Points, in no order, along strands that fork and pass close to each other.
In the rows, 128 means zero.
Points whose rows are less than 67.8 apart are linked; no others are. Some points are linked to none.
Z550: [111 105 121 146 106 100 171 128  93 123 177 111 105 147  95 149 137 137
  98 113  93 139]
Z896: [128 108 102 139 118 120  88  89 119 155 121 112 121 139 136  97 129 126
 134 127 116  93]
Z552: [130 116 127 129 102 107 143 158 149 161 102 136 116 134 102 198  99 127
 144 108 125 120]
Z348: [114 163 170  86 155 188  99 145 133 100 103 178 114 130 126 112 103  92
 138 127 142 130]
Z840: [109 134 154  87 124  96 123 153 133 123 122 111 143 146 128 173 116 138
 103 124 147 153]
Z272: [134 114 124 117 117  90 157 158 120 108 105 122 118 149 112 175  92 135
 130 105 122 143]
Z233: [116 108 152 109 151 130  89 119 151 161  78 120  98 152 149 145 110  85
 129 129 133 135]
Z421: [113 104 138 132 125 110 144 110 122 109 157 110 116 157 123 116 154 139
  80 128  94 146]
Z495: [ 78  97 156 128 141 139 103 142 142 161 127 134  96 154 122 195 101  98
 130 130 126 150]
Z238: [ 92 135 160 113 126 155 115 156 114 124 148 161 108 137 114 150  95 125
 142 111 129 138]
Z345: [154 130 143 136 117 107 176 139 126  78 125 120 108 133 107 123 142 145
  92 105 103 150]
Z282: [128 133 156  99 154 159 106 104 131 139 101 127 140 148 143  86 120 115
 137 128 130 114]
Z832: [113  88 152 128 184 169 114  90 127 134 103 134 114 169 160  88 115  78
 141 162 108 140]
Z429: [ 81 122 164 107 133 154  95 146 132 164 130 146 104 140 119 180  93 101
 143 127 141 131]
Z411: [129 140 109  99 120  88 134 148 101 124 135  99 163 121 128 153  93 158
 158 123 157 121]
Z4: [155 130 119 165 104 112 172 126 121 122 144 137 114 117 108  97 159 149
 103  94 106 130]
Z294: [120  99 160 140 147 151 111 108 159 149 106 139 110 153 145 102 136 106
 121 134  98 129]
Z940: [112 114 152 154 116 142 158 151 119 111 157 159  80 140  91 155 125 127
 109  99  96 151]
Z426: [127 118 149 174 123 132 113 133 127 173 117 129  79 114 116 145 103 122
 171 114 116 105]
Z754: [131 115  68 127  86  74 111 116 119 119 133  98 138 138 115 146 131 160
 110 126 123 108]
Z615: [146 177 138  79 156 170 121 153 134 121 113 137 160  90 133 126 117 137
 155 106 193 122]
Z973: [ 95 123 171  92 173 122 128 136 140  79 120 130 130 167 155 134 124 104
  78 162 131 189]
Z670: [ 85 114 157  95 124 131 117 167 154 156 104 153 105 154 124 222 110  63
  95 140 156 167]
Z762: [150 154 147 139 125 152 156 129 139 117 143 153 156 108 140  62 153 154
 123 117 128 127]
Z49: [157 139 120 141 122 144 155  90 109 131 138 144 180 126 153  38 163 130
 133 152 111  89]
Z13: [ 78 125 160 133 144 175  94 153 120 135 134 171  80 129 110 170  82  83
 170 133 120 134]
Z865: [145 122  53 141  85  83 167 147 127 135 139 117 164 115 107 173 118 174
 156 118 133 103]
Z310: [132 112 121 154 101 111 105 132 151 189 105 118 105 122 116 178 114 137
 159 115 123  93]
Z591: [111 135 148  88 111 122 109 153 141 186  99 127 138 135 126 192 101  94
 137 120 172 125]
Z115: [146 111 148 135 125 128 168  98 115 108 133 141 164 156 156  56 163 114
 105 162  82 125]
Z41: [103  89 151 116 167 139 125 131 171 109  89 141  91 168 138 158 135  87
  76 137 123 184]
Z883: [107 157 171  75 152 183  84 147 140 127  95 168 107 129 127 145 102  70
 134 129 157 135]
Z649: [159 179 149  98 150 132 131 156 134  87 128 115 168  90 146 115 128 157
 142 123 174 147]
Z686: [144 174 132 100 156 170 129 140 135 120 127 134 160  92 136  99 132 157
 156 109 176 115]
Z76: [147 156 163 117 142 130 141 121 115  88 148 117 167 126 148  66 138 144
 127 149 125 140]
Z603: [159 134  92 110 126 124 105 121 152 152  85 118 137 109 149 119 126 140
 152 103 162 102]
Z94: [ 63 124 165  83 165 166  87 138 125 137 129 153 108 150 131 165  97  80
 125 143 151 156]
Z472: [166 150  59 104 141 111 105 120 127  94 120  87 176  85 170 101 144 160
 145 147 170 115]
Z988: [126 101 128 127 135 117  93 110 143 156  92 113 101 148 139 132 116 109
 132 124 120 115]
Z390: [115 111 126 134 114  85 167 120  92  91 176  87 117 148 100 152 144 148
  87 131 100 152]
Z470: [132 154 152 138 136 170 124 133 117 140 134 164 110 111 118  94 108 133
 160 101 135 115]
Z634: [148 150 109 132 152 175 122 100 120 160 138 128 149 104 128  59 146 148
 158 116 154  82]
Z598: [ 99  89 145 114 158 125 129 117 156 112 114 125 104 171 140 146 139 108
  79 137 111 173]
Z928: [ 95 132 158 106 109 148 108 176 140 168 100 170 110 127 115 218  76  55
 156 141 150 131]
Z487: [107 105 100 110  93  77 143 128 132 143 136  96 139 164  94 203 122 152
 106 140 115 121]
Z679: [ 81  98 159 182 154 179 109 134 121 123 161 169  62 117 119 141 115  76
 148 136  96 161]
Z802: [120  90 132 178 130 132 135 107 107 153 151 127  79 135 121 108 135  99
 119 116  77 135]
Z258: [139 147  69 106 123  98 122 140 118 119 155  91 178  85 152 146 130 179
 158 133 174 118]
Z409: [144 152 136  93 108  97 153 183 143 112 108 125 164 110 126 195 108 137
 133 111 172 153]
Z853: [113 108 148 110 116 120 151 144 158 123 122 127  98 153  95 203 132 134
  83 115 120 151]
Z243: [140 124  90 119 101 105 121 147 158 175 104 122 144 114 125 178 115 146
 153 106 158 105]
Z768: [ 85 124 165  85 186 154 114 132 130  89 110 148 125 164 156 124 109  84
 102 161 143 177]
Z920: [152 150 137 104 119 117 140 163 151 107 104 137 140 110 134 142 119 154
 130  95 158 142]
Z240: [114 142 165 142 132 168 141 143 110 105 150 180 100 131 117  90 113 116
 129 109 105 142]
Z848: [140 153 154 135 111 108 151 139 132  95 177 113 148 111 121 120 166 176
  97 122 123 147]
Z401: [ 92 147 176  74 127 136 102 158 145 138 123 143 135 140 130 171 118 111
  98 127 165 150]
Z859: [163 137 115 127 110  90 156 149 140  93 113 112 127 117 122 144 134 167
 112 103 135 138]
Z451: [126 101 104 123 108  90 123 128 133 146 113 111 116 147 114 169 112 139
 129 114 120 118]
Z227: [ 92 131 163  81 117 123 119 169 144 146 115 144 130 149 121 204 106  98
 100 125 157 155]
Z970: [115 108 128 147  97 109 181 140 110 128 171 123 102 142  76 174 130 151
 107 106  98 133]
Z289: [ 81 116 165 103 177 178  88 113 122 138 129 139 102 155 134 129 103  84
 137 142 134 142]
Z687: [114 150 157 123 148 178 100 145 112 141 115 158  93 119 106 141  81 101
 181 115 138 113]
Z77: [126 135 154  80 157 144  95 109 147 148  89 119 141 150 149 113 121 104
 116 137 151 125]
Z915: [158 147 138 104 121  98 139 148 156  95 103 114 142 116 137 135 140 155
 105 113 143 148]
Z619: [ 95  95 152 122 165 151 112 139 162 113  96 162  83 156 136 164 114  72
 101 135 126 188]
Z195: [111  98 156 118 159 147 103 109 161 145  87 131 107 162 157 115 125  91
 113 141 114 143]
Z39: [154 136  74 131 120 130 110 107 143 143 120 124 150 104 150  81 153 163
 140 116 147  94]
Z236: [134 127 142  99 125  86 134 122 154  94 111  90 126 153 124 159 158 146
  58 143 125 155]
Z70: [121  97 115 135 131 119 103  86 117 142 123 114 113 157 143  87 128 113
 124 137  99 116]
Z844: [124 143 132  96 155 143 109  86 100 129 136 102 163 142 139  71 128 134
 134 145 134 102]
Z416: [145 164 171 121 143 105 134 129 103  71 156 102 160 120 144  93 134 144
 122 154 126 160]
Z812: [134 169 156  76 146 155 118 144 131 118 105 142 149 114 138 121 106 126
 141 110 173 133]
Z954: [166 145 120 123 130 139 137 114 157 115 122 130 180 110 161  64 169 160
 128 139 140 112]
Z347: [ 79  81 133 127 132 115 125 121 137 149 149 111 101 168 107 190 130 126
  96 132 110 147]
Z315: [106 101 131 116 126  96 168 123 114  87 159  86 107 160  93 185 143 150
  79 145 107 160]
Z28: [ 97 104 149 103 181 146 109  97 113 128 119 119 127 174 156  90 112  95
 124 154 121 142]
Z817: [ 79  90 136 109 140 108 143 136 135 124 149 113 109 172 106 210 122 127
  84 138 120 164]
Z232: [ 89  74 144 151 139 144 132 146 163 142 121 142  71 149  97 237 113  88
 123 135 113 169]
Z913: [136 143 117 135 128 136 125 114  98 147 149 125 133 116 127  80 125 148
 155 109 138 103]
Z413: [177 160 112 163 103  90 145 110 116  81 173  96 171  94 138  88 188 155
  97 159 108 140]
Z651: [163 116  92 161 105 109 145  96 116 122 122 134 126 129 133  63 152 121
 112 119  90 110]
Z231: [165 136 104 155 109 109 163 138 128 114 127 131 119 107 119 101 145 165
 122  89 124 126]
Z669: [158 152 159 131 130 124 152 104 118  94 150 120 195 128 160  58 166 146
 122 174 111 127]
Z321: [134 122 158 125 161 170 124  96 123 142 109 137 133 153 144  67 125 103
 140 142 112 109]
Z204: [107 128 149  83 170 123 111 110 111 117 112 106 143 162 153 103 109 113
 114 148 140 141]
Z782: [172 155  45 171 111 125 156 113 110 115 160 145 178  69 156  46 196 150
 117 144 132 112]
Z721: [116 147 131  82 144 127 126 143  89 134 124 114 149 128 122 147  72 132
 170 118 168 114]
Z682: [ 79 149 177  80 153 171  94 142 120 128 143 147 125 143 126 142 100 112
 122 134 149 139]
Z879: [143 115 108 164  94 114 110 127 165 179 116 125 105 115 111 155 141 155
 141 104 122  96]
Z281: [116 104 163 119 167 163 147 109 121 100 117 153 137 171 158  73 122  93
 126 156 100 145]
Z592: [143 148  54 160 112 132 130 111  99 160 168 134 142  80 132  74 160 162
 147 111 152  91]
Z736: [136 139  86 103 111 100 150 165 138 154 122 116 184 106 131 184  98 154
 170 124 173 114]
Z8: [158 128  88 125 106 106 111  91 129  88 120 115 182 134 157  62 161 140
 101 165 116 104]
Z927: [153 141  73 176 106 123 136 101 101 167 148 145 131  91 131  57 161 135
 137 108 126  97]
Z609: [130 127 106 174  95 107 158 120  86 156 166 136 107 117 109  98 144 133
 123  93 105 115]
Z201: [148 154 134 151 105 120 164 143 128 111 172 129 141  94 117 107 165 177
 107 103 128 138]
Z423: [109 149 152  77 148 142 115 151  97 120 118 134 131 139 122 152  69 111
 154 118 163 132]
Z31: [125 132 145  96 128  95 115 123 154 117 116  99 143 149 140 135 147 142
  79 137 132 146]
Z633: [ 97 104 152 161 119 149 139 155 134 126 146 164  72 139  91 186 107 110
 134 112  95 149]
Z308: [ 94 160 171  85 143 156 108 142 105 119 153 132 140 132 119 126 102 138
 134 122 153 130]
Z777: [ 94 152 159  80 134 164  87 165 137 113 103 187  94 134 128 170  92  65
 141 130 150 147]
Z810: [ 85  76 141 165 161 157 127 124 138 120 145 146  71 148 121 154 122  87
 121 127 102 179]
Z794: [157 113  98 172  92 107 162 107 113 130 134 128  90 126 101 109 159 129
  99  99  90 118]
Z211: [132 118  82 141  92  81 159 143 110 141 138 115 144 134 101 162 100 160
 155 113 120 108]
Z517: [118 145 126  88 111  83 141 161 121 131 133 105 182 127 124 188  96 152
 146 137 164 135]
Z288: [ 83  93 143 139 169 162  96 146 168 110  99 173  69 137 131 194 113  46
 122 146 134 195]
Z324: [165 154  70 114 140 119 114 107 109  93 128  94 172  96 157  71 141 154
 151 143 159 103]
Z286: [152 148 105 126 110  77 129 135 118  91 149  87 160 106 137 130 139 172
 130 130 142 136]
Z965: [ 82 150 155  79 108 135 124 186 126 136 128 169 139 136 110 208  77  94
 139 135 153 142]
Z22: [117 126 121 114  90 101 170 161 151 161 125 127 167 147  86 215  97 142
 141 133 119 122]
Z410: [117 116 151 160 112 127 110 146 141 187 110 127  95 117 114 187  93 115
 178 132 119 104]
Z38: [135 157 149  95 166 172 123  95 106 124 133 113 173 132 129  63 136 136
 142 140 145  98]
Z225: [ 91 117 141 112 123 123 125 154 114 166 122 136 129 149 110 191  66 103
 165 132 132 125]
Z803: [100 114 145 141 144 153  99 107 100 172 152 118 102 137 122 113 107 117
 156 122 115 109]
Z637: [163 149  84 112 132 141 115 105 154 114 125 112 192  98 172  70 174 164
 131 153 154 101]
Z839: [159 128 110 141 102  84 151 106 117  74 141  95 134 130 123 105 168 150
  79 139  96 138]
Z127: [ 84 107 164 145 126 149 109 164 147 164 115 157  84 126 110 229  85  76
 160 149 119 143]
Z932: [135 138  76 162 113 132 118 107 100 180 158 126 128  95 119  92 135 154
 169 108 146  83]
Z395: [ 90 108 170 141 180 183  84 114 131 152 121 134  84 135 136 132 105  77
 159 148 121 135]
Z826: [ 92 134 150 105 103 127 144 181 141 140 127 166 135 146  97 212  79 111
 142 124 130 139]
Z570: [117 126 162 143 146 161  81 111 130 187 112 111  95 111 125 139 112 111
 173 132 133  87]
Z105: [155 140  60 166  87  83 173 135  92 117 168 118 139  91 112 117 160 168
 126 103 132 119]
Z936: [122 125 123 138  89 103 178 153 121 126 165 126 128 131  81 180 123 169
 122 107 113 126]
Z266: [ 95 135 174  87 140 133 116 148 152 111 126 136 123 151 131 160 130 121
  82 132 139 169]
Z271: [125 109 168 166 152 171 125 126 129 125 110 161  74 132 135  99 113  85
 148 123  89 139]
Z430: [155 140  90 122 136 145 104 107 146 159 103 121 141 105 144  90 136 148
 157 108 157  90]
Z461: [179 151 108 135 123  96 139 111 122  71 134 102 178 108 160  68 160 150
 119 159 121 129]
Z948: [ 83  87 142 127 137 132 120 157 160 156  99 149  87 151 116 246 103  51
 109 149 146 175]
Z955: [169 147  67 160 137 156 146 104 115 149 126 147 146  88 146  42 163 144
 155 119 144  86]
Z692: [137 112 147 139 124 129 162 134 133  95 125 136  93 145 112 122 142 131
  94 107  97 150]
Z489: [105 148 161 109 129 163  96 151 139 173 118 149 117 118 114 172  96 116
 162 109 152 111]
Z222: [124 110 170 127 161 185 136  98 117 129 124 160 140 161 149  64 130  89
 139 155  99 118]
Z750: [116 120  96 101 119  89  77  90 123 124 120  94 150 150 147 106 135 141
 105 148 136 110]
Z946: [185 135  83 154 108 104 158 117 129  91 121 126 155 105 143  64 168 151
 114 121 118 121]
Z589: [163 154 150 117 126 116 142 139 166  85 116 120 158 113 145 109 159 161
  99 129 134 152]
Z182: [156 131  68 168  91 106 138 101 107 133 146 132 134 107 127  68 159 138
 113 113 106 105]
Z554: [137 169 164 111 138 103 127 149 106  80 149 102 156 118 137 124 117 157
 131 137 147 156]
Z445: [126 110 130 193 115 127 143 105  95 170 156 140  83 118 116  90 146 102
 124 112  79 120]
Z330: [121  78 158 169 159 163 122 102 158 136 105 141  93 150 153 103 141  84
 125 149  83 148]
Z734: [166 152  72 155 119 119 148 103  88 121 148 129 163  91 145  42 156 143
 135 125 129 106]
Z697: [108 150 163 124 159 198 102 135 108 118 128 174  88 127 109 107  87  92
 170 122 125 114]
Z713: [139 143 121  91 116  79 108 124 150 111 110  90 160 130 145 146 144 151
  94 133 155 137]
Z671: [168 150  53 120 150 156 124 109 142 110 132 117 180  82 171  66 171 164
 141 150 162  93]
Z80: [129 125 110 136 109 107 136 143 111 156 132 126 128 129 112 151  93 149
 166 100 133 106]
Z544: [ 89  93 156 166 140 141 111 138 115 167 140 130  82 132 117 177  84  99
 171 135 108 130]
Z911: [113 161 151 102 143 147 121 132  96 123 165 119 149 120 123 104 109 154
 145 119 155 123]
Z690: [111 133 129  96 101  93 148 167 135 155 122 121 172 142 113 205  88 135
 141 133 147 130]
Z319: [136 100 154 132 148 139 161 107 121 100 117 144 144 168 159  63 142 101
 113 158  88 140]
Z166: [165 143  86 169 122 162 140  84 112 169 130 154 151 100 138  33 171 126
 153 131 126  77]
Z889: [113 126 118  92 145 115  86  90 110 140 122  92 148 154 143  95 119 129
 123 141 136 108]
Z596: [100 136 169  76 174 144 108 127 121 109 103 128 135 162 154 118 106  94
 109 151 149 157]
Z564: [146 151 142 115 138 161 128 125 144 133 125 138 150 112 141  80 139 155
 139 113 146 117]
Z462: [ 95  90 114 122 113  92 133 117 125 137 151  99 113 164 103 183 132 143
  95 129 107 132]
Z565: [156 133  79 151  91  74 179 141  99 100 156 109 140 102 104 146 138 174
 131 110 124 122]
Z760: [149 155 122 115 167 182 108  97 123 153 113 118 146 111 121  82 130 132
 165 117 159  80]
Z863: [138 132 123 177 111 133 147 107  90 168 156 150 110 113 122  69 150 120
 124 101 101 112]
Z785: [168 138  88 150 106 127 148  86 106 120 137 144 189 112 158  37 178 128
 121 159 111  91]
Z847: [129 142 104  92 136 114 118 132  99 139 124 101 157 122 129 139  90 146
 169 113 169 107]
Z262: [128 120 136 113 107 102 140 137 150 120 123 113 117 146 108 170 142 154
  89 108 123 136]
Z584: [128 151 157 154 131 175 137 124 108 154 152 167 114 112 116  67 129 129
 143 109 123 109]
Z652: [ 98 114 163 109 132 132 138 153 154 105 131 142 100 153 107 184 132 126
  76 122 122 167]
Z569: [145 119 111 124 102  81 175 152 121 102 116 111 122 140  96 181 108 154
 124 111 120 132]
Z929: [124 130 119  91  98  59 143 146 136 124 119  85 161 146 113 211 121 145
 101 147 148 139]
Z329: [142 129  76 180  90  99 153 125  92 163 162 138 116 103 103 109 142 151
 136  95 118 103]
Z593: [139 118  92 128  93 104 115 134 165 164 117 118 135 119 118 169 141 164
 126 103 142 103]
Z846: [166 152 111 120 132  85 117 102 114  71 125  83 173 117 163  84 144 151
 128 166 138 135]
Z735: [101  71 150 155 183 161 108  95 149 139 103 135  98 162 158 114 125  69
 130 160 105 157]
Z819: [138 124 118 138 128 142  80  93 130 172 108 108 117 125 135 103 126 126
 158 126 132  83]
Z194: [116 151 165 123 131 169  90 149 137 186 103 143 109 102 108 183  87 102
 186 122 159 101]
Z72: [160 142 139 141 110  92 176 139 113  66 153 103 127 120 106 131 150 159
  93 119 107 153]
Z331: [152 120 159 128 124 129 159 122 159  90 115 136 133 147 132  93 161 135
  83 132  94 143]
Z48: [ 89  91 150 139 137 136 113 126 141 150 146 128  91 155 118 157 122 114
 115 120 110 149]
Z813: [ 75  78 140 152 162 156 113 143 161 119 120 153  72 141 113 212 112  71
 128 144 126 192]
Z349: [117 105 170 105 165 145 130 123 157 103  92 149 129 173 157 109 132  97
  90 153 113 163]
Z541: [111 107 162 150 155 169 113 142 140 114 112 169  69 136 130 130 103  82
 139 127 103 155]
Z877: [ 80 126 169 155 158 188  83 142 114 137 137 157  59 109 115 161  92  77
 183 149 117 125]
Z365: [127 120 151 121 139 131 133 131 123 115 116 135 114 145 134  99 113 126
 125 111 112 141]
Z431: [111  85 124 142 142 122 132  95 117 125 138 119 107 167 142  96 139 104
 105 135  86 143]
Z361: [116 114 135  91 111  86 140 156 144 151  94 115 132 152 119 210 110 109
 103 126 152 146]
Z393: [151 128  97 127 104  93 122 106 134  95 130 101 146 131 137  97 162 156
  89 136 112 122]
Z881: [136 156 146  97 115 124 140 180 143 114 107 149 140 112 124 167 101 138
 140  96 165 143]
Z147: [174 165  63 159 126 123 163 113  90 113 163 130 175  70 157  45 176 151
 139 137 141 119]
Z791: [105 121 164 127 148 163 128 147 130  96 127 173  94 144 126 113 110  99
 121 121 103 158]
Z534: [138 151  85 116 123 111 120 128 115 125 157 100 165  97 144 109 135 178
 151 119 163 112]
Z944: [173 141  54 163  96 126 136  96 119 106 140 144 188  94 158  46 187 144
 109 159 119  98]
Z821: [172 153  43 157 120 103 123 126 123  76 159 101 172  67 167  92 175 169
 128 156 144 129]
Z335: [112 129 137  89 105  77 160 163 136 126 114 107 152 155 108 220 107 124
 100 143 146 152]
Z788: [138 139 134 131 152 164  80  89 133 182  97 107 115 110 124 113 124 118
 172 128 147  75]
Z901: [ 98 114 145 100 127  90 158 142 129 101 138  94 119 166 104 212 129 141
  76 150 128 168]
Z681: [ 98 153 159  89 118 155 108 174 130 130 117 176 114 128 115 180  79  97
 152 119 150 130]
Z126: [149 117  90 126 105  90 108  94 134  83 110 102 155 144 146  86 159 139
  82 160 109 118]
Z712: [ 91 110 169 180 156 180 105 130 110 147 150 152  62 114 123 133 106  86
 165 138 102 134]
Z857: [129 122 132 131 131 126 132 118 100 128 135 125 120 138 135  85 117 129
 136 109 116 124]
Z770: [159 131  93 135  99  77 169 157 127  98 128 113 141 114 109 163 123 171
 133 107 136 129]
Z688: [ 97 110 161 166 141 165 106 117 104 162 153 137  80 128 120 120 106 101
 162 126 106 122]
Z529: [143 129  94 147 108 110 143 139 117 145 142 130 128 108 119 122 119 166
 155  89 143 109]
Z689: [185 165  80 174 105  96 147 104 113  84 168 117 190  78 151  66 200 142
 107 173 111 130]
Z18: [162 112 128 153 125 128 146 107 128 124 105 140 114 142 142  68 139 117
 126 118  93 118]
Z867: [180 144  55 156 107  97 144 122 133  76 136 110 157  85 150  87 177 169
 112 133 133 127]
Z246: [114 141 162 171 129 170 135 137 104 144 154 177  87 117 110  91 120 108
 142 107 101 126]
Z369: [107 142 182 121 143 175  74 140 134 173  96 138  87 108 121 180  92  76
 170 141 150 110]
Z513: [140 132  59 119  96  84 157 159 134 137 133 109 182 106 122 181 115 173
 163 127 152 111]
Z905: [142 105 155 159 142 153 145 116 131 124 106 158 101 146 143  73 128  98
 133 122  87 133]
Z371: [136 165 157  92 143  74 108 134 127  91 119  76 160 132 155 143 131 139
 107 165 158 163]
Z359: [156 128  53 162  96  95 152 136 110 133 151 126 132  95 117 115 143 170
 138  99 138 106]
Z191: [137 160 154 101 173 194 116 105 121 134 120 131 149 124 113  80 123 123
 155 120 154  90]
Z665: [131 103 162 118 146 132 146 120 162  98 103 136 124 167 143 105 149 119
  78 147  98 154]
Z175: [149 105  84 170  98 104 160  86  88 128 139 129 109 133 118  78 168  94
  80 122  65 123]
Z716: [163 155  62 131 152 148 140 128 126 114 153 114 163  70 170  74 168 173
 154 136 169 110]
Z960: [101 107 154 108 164 112 142 133 139  81 124 116 110 169 131 157 135 120
  67 149 121 189]
Z235: [153 161  74 131 143 129 134 131 112 116 169 100 165  69 157  97 153 180
 155 129 171 120]
Z586: [129 112 151 125 138 129 135 136 149 114 104 135 100 150 129 126 125 120
 105 111 107 149]
Z343: [140 112 119 178 111 133 103  95 139 173 120 129  98 121 129  88 151 125
 134 120  98  94]
Z284: [133 135 116  88 109  60 117 135 143 115 110  83 155 139 133 181 141 147
  82 145 158 143]
Z639: [ 72 109 156 153 138 160 105 161 129 140 135 165  75 128 110 204  83  82
 174 144 115 145]
Z91: [ 92  89 153 166 128 145 134 156 146 142 132 152  68 136  94 215 107  98
 138 130  97 149]
Z580: [ 83  78 136 128 143 131 146 147 160 144 111 139  87 163  95 252 113  82
 103 144 128 174]
Z989: [150 126  95 122 124 125 110  83 119 121 118 121 167 136 154  52 147 132
 126 151 118  89]
Z943: [152 144 112 155 137 163 132  93 101 169 135 137 132 109 127  46 144 129
 158 119 128  85]
Z621: [152 101  80 163  95 100 164  93  95 113 142 115  91 135  97 113 164 116
  78 115  71 123]
Z129: [142 146  71  90 123 103 132 154 128 140 133  98 187  90 150 170 119 159
 167 133 188 116]
Z667: [134 128 137 103 113  87 153 130 145  92 126  88 121 142 105 180 150 158
  75 134 124 151]
Z442: [152 125  78 148 110 140  95  89 144 152 119 130 146 112 145  67 154 143
 133 129 127  85]
Z581: [156 149  87 125 134 132 126  96  96 112 143 113 169 106 148  45 143 149
 148 136 143  99]
Z903: [126 164 142 108 133 120 130 143 101 109 158 109 162 109 130 124 108 165
 150 120 159 131]
Z486: [127 152 150 109 139 153 119 148 125 127 121 147 129 118 123 114 102 138
 151 101 148 125]
Z467: [122 129 176 117 137 158 133 119 144 116 132 154 146 152 144  80 143 128
 106 137 107 132]
Z543: [144 152 156 143 118 136 157 146 130 105 152 149 134 113 121  91 146 155
 112 104 121 142]
Z635: [ 98 119 157 124 107 135 131 178 157 174 105 166 115 137  98 235  83  79
 150 143 124 136]
Z245: [145 107 123 170 103 117 130 119 152 156 117 127  85 123 106 141 145 142
 121  99  98 109]
Z63: [119 128 149  87 137 119 102 121 152 139 104 112 141 147 146 125 131 129
  99 126 147 137]
Z277: [145 153 140 146 109 106 146 113 127  99 177 108 166 105 135  87 178 167
  97 142 113 136]
Z539: [143 119 103 148 114 118  75 107 148 180  93 110 105 114 134 133 125 127
 162 120 134  83]
Z167: [110  73 129 163 139 132 140 105 125 128 141 122  81 156 123 124 138 102
 103 122  82 154]
Z984: [123 128 132 131 112 123 121 128 134 151 147 126 123 128 120 121 133 155
 124 103 123 120]
Z516: [186 158 103 155 120 115 157 112 118  84 149 120 191  93 167  55 182 153
 129 161 123 125]
Z588: [167 141 151 131 121 109 158 125 153  77 123 118 151 127 140  95 169 155
  93 138 108 146]
Z623: [151 126  98 117 115 116  92 120 146 173  79 111 123 118 142 145 110 124
 158 110 156  99]
Z379: [109 135 185 134 169 190  72 125 132 163  97 129  77 104 128 155 104  77
 168 149 137 104]
Z677: [161 149  36 132 133 115 108 131 120  85 150  93 173  68 174 107 157 171
 148 155 165 118]
Z456: [127 123  82 116 102  93  92 106 122 130 129  99 142 134 136 118 133 151
 114 126 133 105]
Z546: [107 117 155 148 135 156 146 152 127  88 144 176  77 140 106 136 118 107
 110 105  91 164]
Z156: [101 111 147 131 107 122 140 168 150 157 117 150 111 149  91 218  90 112
 140 125 116 132]
Z930: [159 134 140 141 114  93 172 117 112  66 149  93 123 129 113 115 172 147
  77 141  93 158]
Z67: [122 109  78 112  87  70 120 122 135 132 124  95 144 151 103 188 130 154
 106 136 125 108]
Z602: [119 124 152 115 125 130 120 162 136 137  96 150 102 138 122 172  88 109
 142 105 136 141]
Z650: [124 122 111 126  88  94 180 156 137 134 150 116 152 140  79 202 114 167
 125 127 119 120]
Z885: [133 137 106 154 127 139 120 110  86 170 145 122 116 110 116  91 112 138
 171 102 138  90]
Z852: [ 99 125 184 147 183 208  79 112 132 145 113 141  79 116 131 128 113  67
 169 163 118 118]
Z2: [141 122 107 123  96  99 141 160 157 181  90 132 143 124 111 201  96 129
 161 110 144 114]
Z444: [150 128  90 174 102 137  95  85 138 175 123 133 120 103 135  71 159 139
 143 126 119  77]
Z135: [128 161 170 111 170 206 100 127 125 123 103 167 107 126 112  99 103  92
 162 126 140 107]
Z174: [152 138  49 150  88  92 132 137 130  96 169 101 161  84 131 140 172 190
 114 129 146 118]
Z468: [146 130 154 126 130 142 153  98 119 117 134 135 181 148 158  53 157 128
 120 165 106 112]
Z404: [130 102 137 182 115 128 112 106 151 168 123 122  76 126 121 121 149 121
 124 120  92 109]
Z628: [173 133 110 151 119 123 152 122 137 116 113 138 137 112 140  64 154 151
 127 101 120 119]

A fork is a point with three links, a tip a point with one. Leave the first point through the second and follow the links. Name the first fork or tip that comes.
Z347, Z817 => Z423
Z584, Z470 => Z846
Z903, Z911 => Z347
Z692, Z345 => Z989
Z581, Z324 => Z175
Z867, Z821 => Z468
Z294, Z330 => Z232
Z277, Z848 => Z791
Z211, Z865 => Z954

A fork is a point with three links. Follow the links from the first point to the second and name the forks in between, in order.
Z639, Z343 => Z635, Z156, Z879
Z637, Z859 => Z359, Z770
Z411, Z487 => Z347
Z965, Z688 => Z156, Z635, Z712
Z782, Z289 => Z468

Follow the links from the first point to the second, and from the first to the third. Name the last point that the two ways share.
Z411, Z67, Z379 => Z347
Z94, Z390, Z67 => Z347
Z770, Z129, Z539 => Z359
Z671, Z565, Z896 => Z359
Z697, Z127, Z404 => Z156
Z539, Z426, Z552 => Z879
Z361, Z227, Z147 => Z31
Z687, Z803, Z603 => Z156
Z426, Z539, Z883 => Z879
Z785, Z495, Z853 => Z468

Name the points in between on the shortest way along the links from the first point to the second, in order.
Z266, Z615 => Z401, Z227, Z670, Z948, Z580, Z232, Z91, Z633, Z940, Z546, Z791, Z240, Z246, Z584, Z470, Z486, Z812
Z867, Z319 => Z821, Z677, Z472, Z324, Z581, Z734, Z147, Z782, Z944, Z785, Z49, Z468, Z115
Z817, Z943 => Z347, Z462, Z487, Z67, Z754, Z456, Z750, Z889, Z844, Z38, Z191, Z760, Z634
Z788, Z349 => Z819, Z896, Z70, Z431, Z167, Z802, Z445, Z863, Z609, Z329, Z359, Z105, Z565, Z770, Z859, Z915, Z589, Z588, Z331, Z665
Z194, Z147 => Z369, Z379, Z852, Z395, Z289, Z94, Z682, Z308, Z911, Z903, Z554, Z416, Z76, Z669, Z468, Z49, Z785, Z944, Z782
Z426, Z802 => Z410, Z310, Z879, Z245, Z404, Z343, Z444, Z442, Z39, Z430, Z603, Z623, Z539, Z819, Z896, Z70, Z431, Z167
